Points, in no order, along strands that fork and pass close to each other.
Two points are linked if the straight distance between their rows is under 47.4. Some points are linked to none.
K_114: [ 13 -23  -1 -10 -15  -9   8  -5   5   3 -26  14   5 -13   1  11 -20   4
  17  -3  -9  -9 -20   3 -15 -24  13  -8  14  -2 -22  29  -2  23 -15   7
  25]
K_634: [-12 -25   5  -2  11  -2  -6  30   2 -11  26  -7 -39 -18  17 -10  -8  -3
  39  -5 -24 -12  30   4  -4   0 -21  -3  -1 -21  -9   9 -26  32  17  -2
  11]
K_102: [-14  16 -18   3 -12  22  -9  -7  -7  10 -19  -7   5   9   8  -9   9   0
 -32 -18   3  12  -5  13   5  13   9  11 -22   9   3 -19  19 -53  -6 -21
 -28]
K_838: [-10  14  -2 -10 -13   9  -8 -16   1   5   2  14  -4  11  -6  -5   7  14
 -14   6   8  20  -9   3   4  18   0 -12  -5  -5 -12  -2  14 -27   0 -17
 -12]
K_43: [ -4  -1  -2  11  13   1  -2  14 -15 -13  12 -21 -10   1  19  -2  -1  -5
  -8 -26  -5  -4  19   8   1  10  -9  11 -30  -9   6 -13 -14  -2  20  -2
  -4]
K_410: [-35  23   0  -7  -4   4  -5 -15   0   4  32   2  -9   5   0 -11  23  19
 -12  25   8  21  14   4   8  38 -10 -13  -3  -4   4  -2   8 -24  21 -17
  -4]
K_241: [  3  24   2  -8 -13   4  -3 -21   9   5   3  21   9  30 -30  25  11  -3
  -5   8  10  10 -19 -11  15 -14   6  -1  26 -12   1 -17  27 -11 -34  12
 -14]
K_994: [ -8  -5  -5 -21 -12 -14  -1 -20  -6  -3   4  20  -9 -20   7 -15 -13  30
  -9  10  -1  13  -7  15  -3  27 -10 -18 -23 -10 -21  21  -2 -20  10 -19
  20]
K_541: [ -8  10   5 -19 -15   1  -5 -31   4   8   1  37 -14  -3  -6  -8   8  28
   1  12   6  23 -18  -1   4  15  -2 -24   7  -5 -20  18  20 -13  -5 -22
   5]
K_913: [ 20 -11  13   9   2  -6   2   4   2  -9   4   1  12  14 -16  12  -5 -18
   3   7  12 -10  -9  -5  -9 -19   6  -4   7 -13  -4   3 -14  21 -11  24
  13]
K_385: [ -8 -13   0  14  10   4   0  24 -10  -8   4 -23 -15  -2  18  -4  -1 -13
   2 -26 -12  -5  19   3   0  -6  -4  14 -13   0   5 -12 -17  13  16  -1
  -7]
K_857: [ -7  14  -3   8  14  -2  -4  10 -21 -15  23 -19 -12   3  19  -1   5   2
 -12 -18  -3  -7  20   8   4  27 -20   9 -40 -15  12 -13  -9 -14  25  -2
   0]
K_510: [ 10   3 -10   2  -5  -1   1  -5 -10   2 -20  -6  29   9  -5   4  -8 -11
 -29 -13  15   5 -21  11  -5  -2   8  10 -21  -9   2  -5   5 -35 -16   7
  -3]
K_159: [-10  11   2   8  22 -10  -7  26 -12 -19  46  -8 -33  -6  14 -15  13   3
  13  -8 -10  -4  34  -7   5  22 -31   7  -7 -18  18 -15  -9  11  29  -4
  -6]
K_400: [ -8  27   2 -27 -19   2  -5 -40   6  17   8  41  -3  18 -24  -2  29  17
  -4  21  16  20 -24  -3  13   9  -4 -14  26 -14  -5  16  33 -20 -30 -13
   9]
K_432: [ 20 -14  16   6  -2  -7   2   2   7  -8   6   8   5  10 -17  12  -2 -13
  15  14   9 -14  -7  -8 -12 -21   4  -9  15 -15  -9  14 -16  31 -11  25
  16]
K_219: [-11  19   2 -11 -10   5  -6 -19   4   8  12  14   0  18 -12  -4  14  10
 -13  18  18  22  -8   1   3  22  -4 -13   0  -9  -5   3  13 -23   0 -10
  -6]
K_519: [ 12  11  13  20  32 -14   5  13 -10 -24  41  -7  -6  12   3 -14  -3 -12
  11  14  10 -16  24  -8 -10   8 -21   4  -4 -14  13  13 -28  16  11   9
  16]
K_411: [-14  -4  -3  15   7  24  -1  24  10  12 -15 -18 -11  -3  17  -3  16 -10
   2 -25 -17  -5  19 -19  16 -16   1  19  13  38  24 -35   5  14  13  -6
 -43]
K_113: [-18  16   1   0  18 -12  -5  15  -9 -14  49  -7 -27 -13  13 -10  14  13
   7   3  -7   1  33   1   6  33 -28  -1 -12 -13  17 -13  -4   4  31  -6
  -1]
K_856: [ -4 -10  -2 -20 -12 -15   1 -22  -1   0  -4  31 -15 -25   6 -11 -16  29
   0   4   0  12 -13  12  -5  15  -7 -22 -13 -10 -27  30   1  -8   5 -19
  20]
K_486: [-24  17  -3 -10  14 -15  -4   8  -7 -11  54  -5 -21 -24  17  -8  14  22
   8  14 -10   4  32   7   3  42 -27  -8 -11 -10  16  -9   1   2  31  -9
   9]
K_58: [  5  11   2 -26 -12 -19   0 -31   1  11   4  39   8   6 -16  -4  10  18
  -7  24  19  17 -28   4  -3   9  -6 -13   2 -18 -11  28  13 -15 -23  -3
  22]
K_444: [  5   8 -11  -9 -15   7  -4 -15   0  11 -32   6  17  -2  -1   5  -7   4
  -9 -12   0   7 -23   0   8 -11  17   6  11  19   7 -14  25 -24 -27 -10
 -18]
K_660: [ 11   9   4  -8 -11   1  -2 -16   7   0  -2  21   9  16 -20  18   2   2
   1   6   8   8 -17  -9   2 -14   6  -7  18 -10  -7  -6  18   3 -23  11
  -7]
K_496: [ 16 -21  15   1  -4  -3   3   2  12  -5  -1  11  -1   2 -13  16  -3 -10
  28  14  -3 -19 -12  -6 -16 -26   9 -12  20 -14 -19  24 -16  37 -11  22
  23]
K_307: [ 18 -11 -18  -9 -12  -7  10  -2   2   9 -46  -7  26  -8  -9   7 -13  -9
  -4  -8  -7 -15 -25  -4   9 -22  19   9  15  25  16  -3  14  -4 -17   8
   2]
K_799: [  5 -11   2  -3 -11   7   1  -2  10   4 -20   6  -1  -8   1  12  -8   4
  17  -5 -11  -3  -6  -5  -5 -22  14  -4  22  13 -13   4   7  24  -5   0
  -6]
K_999: [ -9 -13 -23   3  -1   4   2   7  -5   5 -26 -19  -4 -16  22  -4  -5   0
 -16 -27 -16   3  13   9   8   3   6  13 -23  21   7 -12  -1 -10   6 -14
 -24]
K_974: [-36  21  -3  -9 -10  15 -10 -15  -1   9  24   3 -18   7   0 -13  25  18
 -14  15   0  23  11   2  14  37  -8 -16  -3  -5  -1 -10  14 -30  21 -25
 -15]
K_655: [ -7   4   7  17  23  -4  -7  29 -11 -22  39  -9 -33   2  13 -16  10  -7
  15 -13  -8  -7  31 -14   2   7 -25  12  -1 -18  15 -11 -17  15  24  -1
  -8]
K_436: [  2 -16 -11  -1  -8   9   2   9   9  16 -36 -14   3 -12  11   1  -7  -2
   6 -11 -17  -8   3  -8   8 -15  12   7  11  34   9  -8   7  11   3  -7
 -20]
K_808: [-11 -25  -1  14   9  11   4  34   0   9 -16 -29 -14  -8  16  -7   6 -20
  18 -17 -24 -12  16  -5   5 -19   3  17   4  23  11 -10 -15  21  12   2
  -9]
K_735: [ -6   2 -20   3  -5  14  -5  -3   1  14 -31 -12   8  -4  15  -2   1   1
 -23 -22  -6   7   1   0  11  -2  11  12 -11  29  15 -22  18 -29  -5 -20
 -38]
K_912: [ -5 -10 -22   1  -3   1   1   3 -10  -2 -24 -17   1 -15  20  -6  -8   3
 -23 -26 -11   5   7  15   2   9   6  12 -31  13   1  -8  -2 -21   4 -13
 -16]
K_176: [ 12  -3 -13   2  -5   5   5   2   4  12 -39 -16  23  -1  -7  10  -3 -13
 -11 -10  -3 -11 -14 -10  14 -22  17  12  11  29  22 -20  18  -5 -11   8
 -14]
K_375: [  7  -5 -13  11   2  11   4   8   2  11 -34 -22  19   0   1   8   3 -20
 -16 -16  -1  -8  -6 -10  12 -19  14  14   1  28  24 -22  13  -7  -2   5
 -20]
K_569: [ 13   7   9   1  21 -19  12   0  -8 -17  26 -10   9   5   3  -6 -11   3
  -5  14  14 -11  12   9 -11  21 -22  -5 -24 -14   0  17 -25   4   8   8
  26]
K_693: [  4  -1 -17   4  -3   1   2  -3 -12   1 -27 -15  24   0   7  -2  -9  -8
 -30 -19   9   5 -12  12  -5   0  10  14 -28   3   4  -5   3 -38  -9  -2
  -9]
K_412: [  9   9  -1  19   3  11   0   4  -2   2 -10 -11  22  20 -14  19   2 -24
 -21 -12  14   0 -11  -6   5 -20  14  11   4   0  15 -27  13 -11 -14  18
 -12]
K_670: [ 15 -17  -2  -7 -12 -11   5  -3  -3  -1 -19   6  14  -6  -4   7 -22   1
   1  -4   3  -1 -17   7 -13 -13   9  -4   0  -8 -19  19  -9  10 -11   6
  15]
K_622: [-10 -12 -12 -13 -18   4  -2 -12   0   6 -21  19 -20 -32  16 -10 -18  24
   4 -17 -16  12   0  12   3   8   5  -8  -7  13 -21   4   9  -7   0 -31
 -10]
K_961: [-18  31   9   8  24 -15   5   1  -4 -12  57  -3  -4 -11   6  -8  13  17
   5  29   4   9  28   7  -7  35 -21  -1  -1  -4  12   3  -8   4  21  -3
  17]
K_801: [-18 -32   5   4  10   5  -6  39   2  -4  14 -13 -36 -18  20 -10  -5  -9
  41 -13 -33  -9  27   3  -2 -11 -14   4   3 -13  -6   1 -25  30  12  -2
   6]
K_848: [  2  10   9  27  31  -4  -4  25 -17 -25  40  -9 -20  17  11 -18   8 -21
  10  -6   0 -13  30 -24  -2   0 -22  18  -2 -17  18  -4 -20  13  20   4
  -2]
K_834: [ -4  26  12  13  28 -15   6   3  -1 -16  51   1  -2  -3   1 -10   8   9
   6  29  10   4  26   4 -11  28 -21   1   1  -7  10  10 -16  10  16   4
  18]
K_446: [ -3  -7  12  22  12  24  -7  25   4   1   4  -8 -17   5  -2  -1  14 -17
  21 -10 -10  -7   9 -21   0 -26   8  14  31  13   8 -24  -7  27  10   7
 -26]
K_712: [ 12 -15   2  13   2   2   3  13  -5  -3 -13 -19  13   4  -2   5  -7 -20
  -3 -10   4  -9  -4   0  -5 -18  14   8  -1   3   0  -4 -12  12  -1  12
   4]
K_836: [  9  15  12  13   2   4  -6  -4  10  -3  20  13   3  31 -26  17  13 -11
  -2  15  21   6  -5 -13   4 -10   0  -5  19 -14  11 -14  11   5 -14  23
 -15]
K_593: [ 12 -17 -16  -8 -12  -6   7  -3  -1  11 -43  -6  18 -14   2   3 -17  -1
   0 -11  -8  -8 -19   0   1 -16  17   5   9  24   5   5   9   0 -12  -1
  -1]
K_331: [ -7  -4 -12 -11 -20   9  -5 -18  -3  10 -27  19 -11 -26  16 -15 -13  24
  -2 -19 -13  14  -8  14   7  11   8  -4  -5  22 -12  -2  14 -23  -9 -35
 -16]
K_959: [ 19   8  12   2  12 -18   9  -7   5  -7  24   7  22  16 -13   2  -4  -1
  -8  26  28   0  -3   4 -11  10 -14  -6 -11 -17   1  18 -16   5  -9  18
  23]
K_437: [  3 -30   6   6   0  -2   3  19   0   1 -13 -19  -2  -8   7   1 -16 -15
  22  -4 -15 -13   5   7 -10 -18   9   1  -1   1 -14  16 -24  27   5   7
  19]
K_328: [-17  16 -13  -1  -9  16 -10  -7 -10   5  -5  -8  -3  10   8  -8  10   5
 -30 -12   2  12  -1  14   4  23   4   5 -28  -1  -3 -14  12 -48   7 -18
 -20]
K_14: [  3  13 -10   1  -9  10  -3  -7  -2   9 -23  -3  23  10  -9  11  -1  -8
 -22 -12   9   8 -19   1   8 -10  15  10   2   7  10 -20  21 -30 -24   0
 -20]
K_115: [ -6 -32   7  12   9  -3   1  31  -7  -2  -1 -28 -11  -8  16  -6 -11 -23
  25 -11 -21 -17  15   6  -5 -14   1  10  -9  -2  -7   8 -31  23   9   4
  18]
K_559: [ 17  -3  -6 -15 -14 -15   3 -16  -7   2 -21  18  24   2 -15  11 -12   1
  -9  -5   8   5 -32   5  -4 -14   9   2   3  -9  -8   6   8 -13 -32   8
  10]
K_244: [  6  17  11   5  26 -21  12   1  -6 -19  39  -8   4  -3   3  -7  -4   9
   2  24   9  -6  21   9 -12  27 -25  -3 -15 -10   6  18 -23  10  13   5
  27]
K_823: [ -5 -17   9   0  15 -10  -3  22   1 -17  33  -6 -30 -14  12 -11  -8  -1
  31   3 -12 -14  31   4  -5   6 -25  -5  -2 -22  -3  12 -27  29  18  -1
  14]
K_722: [ -7 -13  11  -3  -5  14  -1   0  17   3  -5  19 -26 -15   6  10  -4  13
  33  -2 -16  -3   9  -9  -5 -18   2 -15  26   1 -23  11   3  36   8  -3
 -12]
K_388: [  8 -19  -2  18   8   6   5  20  -4   4 -24 -29  12   1   0   2  -1 -31
  -2 -11  -2 -15  -2  -4   0 -23  15  16   1  17  13  -9  -8  13   4  12
   4]
K_546: [  7  15  10   3   2  -3  -2  -9   8   0  18  12   9  26 -21  10   9  -4
  -8  19  25  11  -6  -5   0   3  -4  -7   6 -17   4  -3   7  -2 -11  16
  -5]
K_79: [ 24  -9   8  -1  -1 -16   7   0  -2  -7   1   1  28  14 -16  10 -12 -12
  -9   7  18  -9 -16   2 -12  -9   0  -3  -8 -19  -7  11 -16   7 -17  23
  24]
K_996: [ 21  -3   2  -1  -2 -13   4  -3  -5  -4  -3   0  30  13 -14  10 -13 -11
 -19   0  19  -3 -19   5  -9  -7   2   1 -15 -20  -4   5  -8  -9 -17  19
  16]
K_718: [ -9  14 -16   0 -13  21 -11 -10  -3  14 -28  -4   9   4   7  -8   4   1
 -27 -18   0  13  -9   8   9   6  13   9 -10  18   8 -19  23 -47 -15 -23
 -34]
K_919: [ -5  -7  13  -8  -6   9   0 -10  20   0  -4  31 -25 -12   3  12  -3  19
  33   4 -11  -6   2 -13  -7 -18   3 -24  28  -4 -28  23   9  39   1   1
  -4]
K_426: [-12  -3  -8  10   3  20  -2  13   7  12 -19 -17  -5  -3  17   1   9  -4
  -8 -24 -13   3  15 -10  13 -10   5  13   2  33  17 -32   9   2   8 -11
 -43]
K_972: [ 13 -18   5  10   5  -5   6  13  -9  -8  -8 -20  18   5   1   2 -15 -21
  -5 -10   5 -14  -3   5 -11 -12   8   6 -13  -6  -6   5 -22  10   0  13
  16]
K_164: [-25  15  -8  -5 -12  25 -13  -6   3   9  -2   7 -22  -3   9  -9  10  18
 -12 -15 -15  22  13   1  15  18   3  -5  -7  11  -6 -27  18 -24   9 -35
 -38]
K_797: [ -4 -16   4   0  -7  15   0   7  13   8 -16   4 -12 -13   7   8  -6   6
  27  -6 -19  -5   6  -7  -4 -21  10  -2  24  15 -14   3   1  30   4  -2
 -11]
K_50: [-27  29   6   0  12 -10   3  -7  -2  -5  49  -2   0  -7   6  -6  16  20
  -3  31   6  14  21   9  -4  41 -17  -5  -3  -5   8   4  -3 -10  20  -6
  14]
K_94: [ -6   3   4  -8   5 -13   2  -8   4  -9  24   7  -7  -7   2  -5  -4  19
   0  18   6  10  13   8  -3  25 -16 -15 -14 -11  -8  14 -10   2  19  -4
  12]
K_264: [ 14  11  15  23   8   3  -6   2   5  -7  25  10   2  30 -27  16  12 -21
   2  14  20  -3  -4 -20   4 -19   5   0  25 -14  16 -18   2  13 -14  31
 -10]
K_163: [ -9  -3 -16   4  -3  13  -1   5   2  11 -27 -14   1  -9  17  -2   0   1
 -14 -23 -12   6  10  -1  10  -3   7  10  -9  29  11 -21  10 -11   3 -17
 -36]
K_560: [ -1  -5  10   2  18 -15   1  13  -2 -19  35  -5 -20 -10   8 -10  -7   2
  20   8  -4 -11  30   5  -5  15 -25  -5  -7 -18   1  13 -25  23  21   1
  16]
K_304: [  1  -9   1 -17 -15 -10   1 -20   1   1 -12  32 -13 -19   4  -5 -16  24
   4  -2   0  12 -16   7  -7   5   0 -19  -2  -7 -28  26   5   1  -2 -17
  11]
K_133: [ -8 -24   0   8   5  -1   1  26  -8  -5  -2 -24 -15 -12  17  -6  -9 -12
  12 -21 -19  -8  20   8  -2  -8  -2  10 -11  -1  -4  -1 -22  19  12  -1
   2]
K_629: [-18  17  -6  -3  -2   7  -8  -6  -9  -1  13  -7  -5  11   7  -6   9  10
 -24  -2   6  10   5  11   4  29  -6  -2 -28  -9  -1 -10   4 -37  17 -11
 -10]
K_975: [ 10   5   2  19   3  12   1   8  -1   2 -10 -11  16  13 -15  18   6 -26
 -11  -8   7  -6  -9 -12   7 -27  17  12  17   8  16 -28  10   4 -11  22
 -12]
K_669: [-10  12   8  -8   4 -14   5 -16  10  -4  29  16   1  -8  -3  -5   5  22
   0  33  13  17   8   5  -8  26 -14 -16  -5  -8  -7  21  -4   5  10  -4
  18]
K_275: [  4 -20  -7  17  13  10   6  26   0  13 -33 -34   5   1   4  -3   8 -33
   1 -14 -10 -22   0 -11  10 -24   9  18   1  32  25 -14  -3  12  11   9
  -5]
K_121: [  7  -9  16  24  14  17  -9  23   2  -6  13  -4 -14  11 -10   0  11 -24
  23   1  -2 -14   4 -23  -7 -28  10   8  31  -1   5 -14 -15  30   5  17
 -12]
K_597: [ 17 -18   4   4  -3   3   5  13   9   4 -26 -11   9  -3 -15  14  -3 -22
  24   6 -12 -23 -14  -5  -4 -33  22   6  25  13  -3   5  -2  27 -13  22
  19]
K_717: [ 10 -14   8   5   1  16  -1  14  17   7 -18  -7  -5  -4 -12  12   5 -16
  35   6 -19 -24  -8 -12  -2 -33  22   8  36  18  -4  -1   0  35  -6  20
   8]
K_435: [ -5  -3   3  -7  10 -14   2   5  -1 -16  29  -4 -16 -14  10  -6  -8  13
   8   7  -5  -3  24  11  -3  24 -23 -10 -18 -16  -5  10 -17  13  23  -3
  13]
K_956: [ 12 -32  -9  -3  -8  -7   9  13   3  10 -42 -17  13 -13   2   5 -18 -12
  16  -3 -17 -16 -13   4  -5 -21  17   3   5  18  -5  22  -6  16  -6   7
  21]
K_691: [  7 -33  -1   0  -6  -3   7  15   3   9 -29 -12   2 -15   8   4 -20  -9
  24  -1 -19 -13  -5   7 -10 -22  14  -1   5   9 -16  26 -15  24  -2   6
  24]
K_523: [ -9  14   4 -16  -2 -19   6 -23   7   2  23  22  10  -8  -4  -9   6  25
  -7  37  18  19  -4   8 -10  27 -12 -15  -6 -10 -11  28  -3  -7   1  -5
  27]
K_293: [-12  22  -2   4  15  -4  -4   5 -19  -9  33 -16 -12   5  16  -4  12   9
 -14  -5   0  -5  20   8   4  37 -21   5 -35 -13  15 -11  -2 -22  28  -3
   2]
K_491: [ 20   3  19  17  23 -15   6   4   2 -17  35   3   4  12  -7  -9  -2 -11
  10  23  20 -12  14  -5 -15   2 -15  -4   2 -14   7  17 -29  24   0  17
  19]
K_322: [-14  22   0  -2   9  -3  -1  -4 -12  -5  28 -12  -2   8   9  -6   9  11
 -18   9   9   3  13   9   2  37 -16  -2 -30 -11   8  -3  -3 -28  21  -4
   4]
K_145: [-14  20   5 -21 -15   0  -4 -34   7  15  11  37  -6   5 -14  -8  24  25
  -3  27  15  26 -16  -3   5  20  -3 -21  16  -8 -10  22  24 -15 -11 -18
  11]
K_616: [  1  -1   3  -4   1  -8   0  -4   1  -8  11   3  -3   0   0  -1  -8  11
  -6   4   8   7   4   7  -5  15  -9 -10 -16 -12 -10   8 -10  -2  13  -1
   2]
K_460: [ 15   1  16  26  12   9  -8  13   2 -11  23   4  -6  23 -21   5  11 -26
  12   9  11 -12   0 -26  -5 -25   8   3  29 -12  11 -14 -10  24  -3  27
  -9]
K_150: [-35  18  -7 -11 -14  23 -14  -9   0   9  14   7 -27  -1   5 -13  20  22
 -14  -2 -14  23  14   4  17  31  -4 -15  -8   2  -5 -22  18 -30  20 -35
 -27]
K_187: [  7 -20   8  -5  -9   2   4  -2  13   2 -17  14  -7  -9  -1  15  -9   2
  30   4 -12 -14 -11  -5 -14 -29  13 -12  24  -2 -25  27  -4  36  -9  12
  18]
K_778: [ 12   3   1  11   1  13   2   9  11   5 -22 -12  12   5 -19  17   7 -23
   4  -2  -7 -18  -9 -17  12 -31  20  15  30  23  17 -28  15  15 -11  22
 -10]
K_368: [-24  -3  -7 -15   0   0  -8  13   0  -9  28   1 -37 -21  15  -7   7  19
   6 -11 -22   9  29   7   8  26 -20 -11 -16 -11  -2 -19   2   7  28 -17
 -11]
K_297: [ 17 -22  -4   0  -5  -2   8  13   5   9 -36 -17  15  -6 -11  10  -7 -20
  15   1 -12 -21 -15  -3  -1 -28  21   8  17  20   2   7   1  20  -9  17
  18]
K_865: [ 10   9   7  -8  12 -21  11 -11   0  -7  23   4  18   4  -4  -4  -7  12
  -9  26  19   2   1  10 -13  23 -17  -9 -19 -13  -5  24 -17  -3   2   7
  27]
K_761: [  2  23  -1 -19 -17   1  -4 -28   3  11  -1  30  10  27 -29  14  12   2
  -9   9  12  13 -26  -3  13  -6   2  -1  19 -16  -2  -6  29 -26 -39   2
  -5]
K_645: [ -4  11  -6 -14 -10  -4  -2 -15 -11   2   0   4  12   8  -1 -14  -2  13
 -27   8  14   9 -15  16  -5  26  -5  -3 -26 -14 -10  10  -1 -46  -1  -8
   9]
K_74: [ 13  -7   9   1  12 -16   8   5  -8 -15  15 -11   5   2   6  -4 -20  -1
  -1   3   7 -12   9  10 -10  12 -15  -4 -24 -17  -8  18 -29   9   9   5
  23]
K_262: [ 12   1  -5  -8 -12   5   7  -8  16   1 -27   6  13  -2 -15  20  -3  -4
  14  -1 -14 -16 -18 -13   8 -33  21   9  38  20   2 -12  22  17 -21  17
   2]
K_630: [ 21   1  16   9  14 -15   7  -1   5 -12  26   5  12  14 -13   0  -4  -9
   3  22  24  -9   3  -3 -13   1 -12  -8  -1 -16   2  17 -22  21  -5  20
  20]
K_281: [ -4  -8  -3 -11 -13   1  -1 -10   3   0 -10  18 -15 -15   6   0 -14  18
   4  -8  -7  13   0   5  -3   3   1 -13  -3   1 -23   9   4   4   5 -17
  -6]
K_337: [  2  16   6  -8  -4  -7  -2 -16   9   5  16  15  10  20 -18   3  10   6
 -11  23  24  16 -10   0  -1  14  -6  -9  -1 -14  -2   7   8 -11  -8   5
   3]
K_393: [ -4   5  -7 -11 -21  12  -8 -22  -2  12 -27  20  -3 -13  10 -11  -6  22
  -3 -16  -7  15 -16   9   8   6  13  -3   3  20  -8  -4  22 -26 -17 -32
 -18]
K_19: [ -4  -3   4  22  11  24  -4  26   5   8 -10 -18  -8   3   4  -1  16 -19
   6 -19  -9  -6  11 -21   8 -24   9  19  22  28  18 -33   1  18  11   4
 -32]
K_131: [  0  21   1 -23 -17   0  -6 -30   2  11   0  31   5  21 -23   5  14   9
  -8  12  14  17 -26   0   8   4   0  -9  14 -15  -7   5  25 -24 -30  -6
   0]
K_250: [  3  15 -10  11  -4  14  -2  -2  -3   9 -21 -10  26  16 -11  18   3 -21
 -29 -14  13   4 -15  -2  10 -16  14  14   0   4  17 -29  22 -30 -21  10
 -19]
K_247: [-10  11   0 -15 -18  11 -10 -24   1   8  -5  28 -11   0  -2  -8   4  22
  -4   2   2  23 -14   2   6  14   3 -17   3   0 -18   4  20 -22  -4 -27
  -9]
K_617: [ 15 -12   9   9  12 -12   8  11 -14 -15   5 -21  12   9   8  -2 -19 -17
  -4  -8   8 -19   6   8 -13  -1  -5   3 -25 -15  -5  11 -30   9   5  11
  24]
K_610: [ -2  13   5 -22  -7 -20   3 -29   5  10  16  30  13  -3 -11  -9  10  23
  -9  35  21  19 -18   6  -8  19 -10 -13  -3 -14 -13  33   3 -12 -11  -4
  28]
K_380: [ 17   3  -5   2  -5   3  10   3  11   2 -29  -9  20   3 -24  21   1 -21
   4   0  -8 -19 -17 -14  16 -33  21  16  29  21  15 -21  15  10 -20  25
   2]
K_92: [  2  12  -8 -13 -20  11  -7 -24   3  11 -29  18   8  -3   3  -2  -5  13
  -3 -14  -2  12 -23   2  11  -5  15   2  14  19   2 -13  28 -25 -27 -22
 -20]
K_156: [-37  31   3  -3   5  -1   0 -12  -2   1  47  -4  -2   0   6  -8  24  18
  -8  31  10  17  20   6   1  42 -14  -6   0  -4  10  -1   3 -19  21 -12
   6]
K_686: [  5   8   3 -29 -12 -19  -1 -36   0  10  -1  48   0  -1 -13  -5   9  25
  -1  12  13  16 -34   4   0   1  -4 -17   8 -17 -16  30  18 -12 -27  -8
  23]
K_570: [  4 -27  -8  -6  -8   6   3  14  17  23 -45 -14  -2 -15   9   0 -12  -2
  30  -1 -30 -22  -3  -8   8 -23  13   4  18  37   5  15   6  22   4   1
   6]
K_106: [  1  -9   0  -5  -7  -2   0  -3   1  -5  -4   4  -6  -7   3   1 -13  10
   0  -6  -1   8   3   7  -6   3   0  -7  -8  -4 -16   7  -5   5   9  -6
  -4]
K_89: [ 10  -7  -2  -7 -12   6   3  -5  14   5 -27   4   7  -6  -6  15  -7   1
  18  -3 -13 -12 -12  -9   0 -28  20   2  31  18  -6   0  14  22 -13   9
   0]
K_952: [  3 -11 -23   5  -1  -2   4   2 -14  -3 -30 -22  15 -10  17  -5 -10  -4
 -28 -25  -1  -1  -3  16  -2   4  10  15 -36  10   7  -1  -3 -32  -1  -6
  -8]
K_476: [  1 -12 -11  18  11  16   4  19   0  12 -30 -29   7   3  10   1  13 -25
 -13 -22  -7 -13   5 -14  14 -21   6  20  -1  36  31 -26   6   2  12   3
 -25]
K_980: [ 16   1  -4   0  -5  -6   2  -3  -9   0 -13  -2  33  12 -12   9 -12 -11
 -25  -8  18   2 -22   7  -6  -8   6   6 -16 -14  -1  -1  -1 -23 -20  16
   7]
K_651: [ 10  12  11  28  34  -6   0  18 -16 -24  39 -10 -10  20   7 -16   2 -19
   8   2   9 -16  25 -18  -7   3 -20  12  -5 -16  18   1 -24  12  16   9
   9]
K_498: [ 11 -12  -8  -5 -11  -5   3  -4  -6   2 -28  -1  16  -8   0   4 -18   1
  -7 -11   2   3 -16   6  -7  -8  12   2  -4   6  -8   7   0  -3 -10  -2
   1]

A fork is a point with three links, a tip a point with one. Leave the first point through the second and follow the links. Name the first fork or tip that comes.
K_121; K_446 -> K_163
K_145; K_400 -> K_660
K_634; K_823 -> K_94
K_250; K_14 -> K_281
K_113; K_159 -> K_569
K_651; K_848 -> K_486
K_412; K_975 -> K_919
K_435; K_560 -> K_801
K_691; K_956 -> K_717

A fork is a point with three links. Follow the links from the first point to the second and name the forks in between, in order.
K_651; K_961 -> K_569
K_735; K_913 -> K_163
K_856; K_435 -> K_281, K_94
K_435; K_14 -> K_94, K_281
K_616; K_994 -> K_281
K_823; K_616 -> K_94
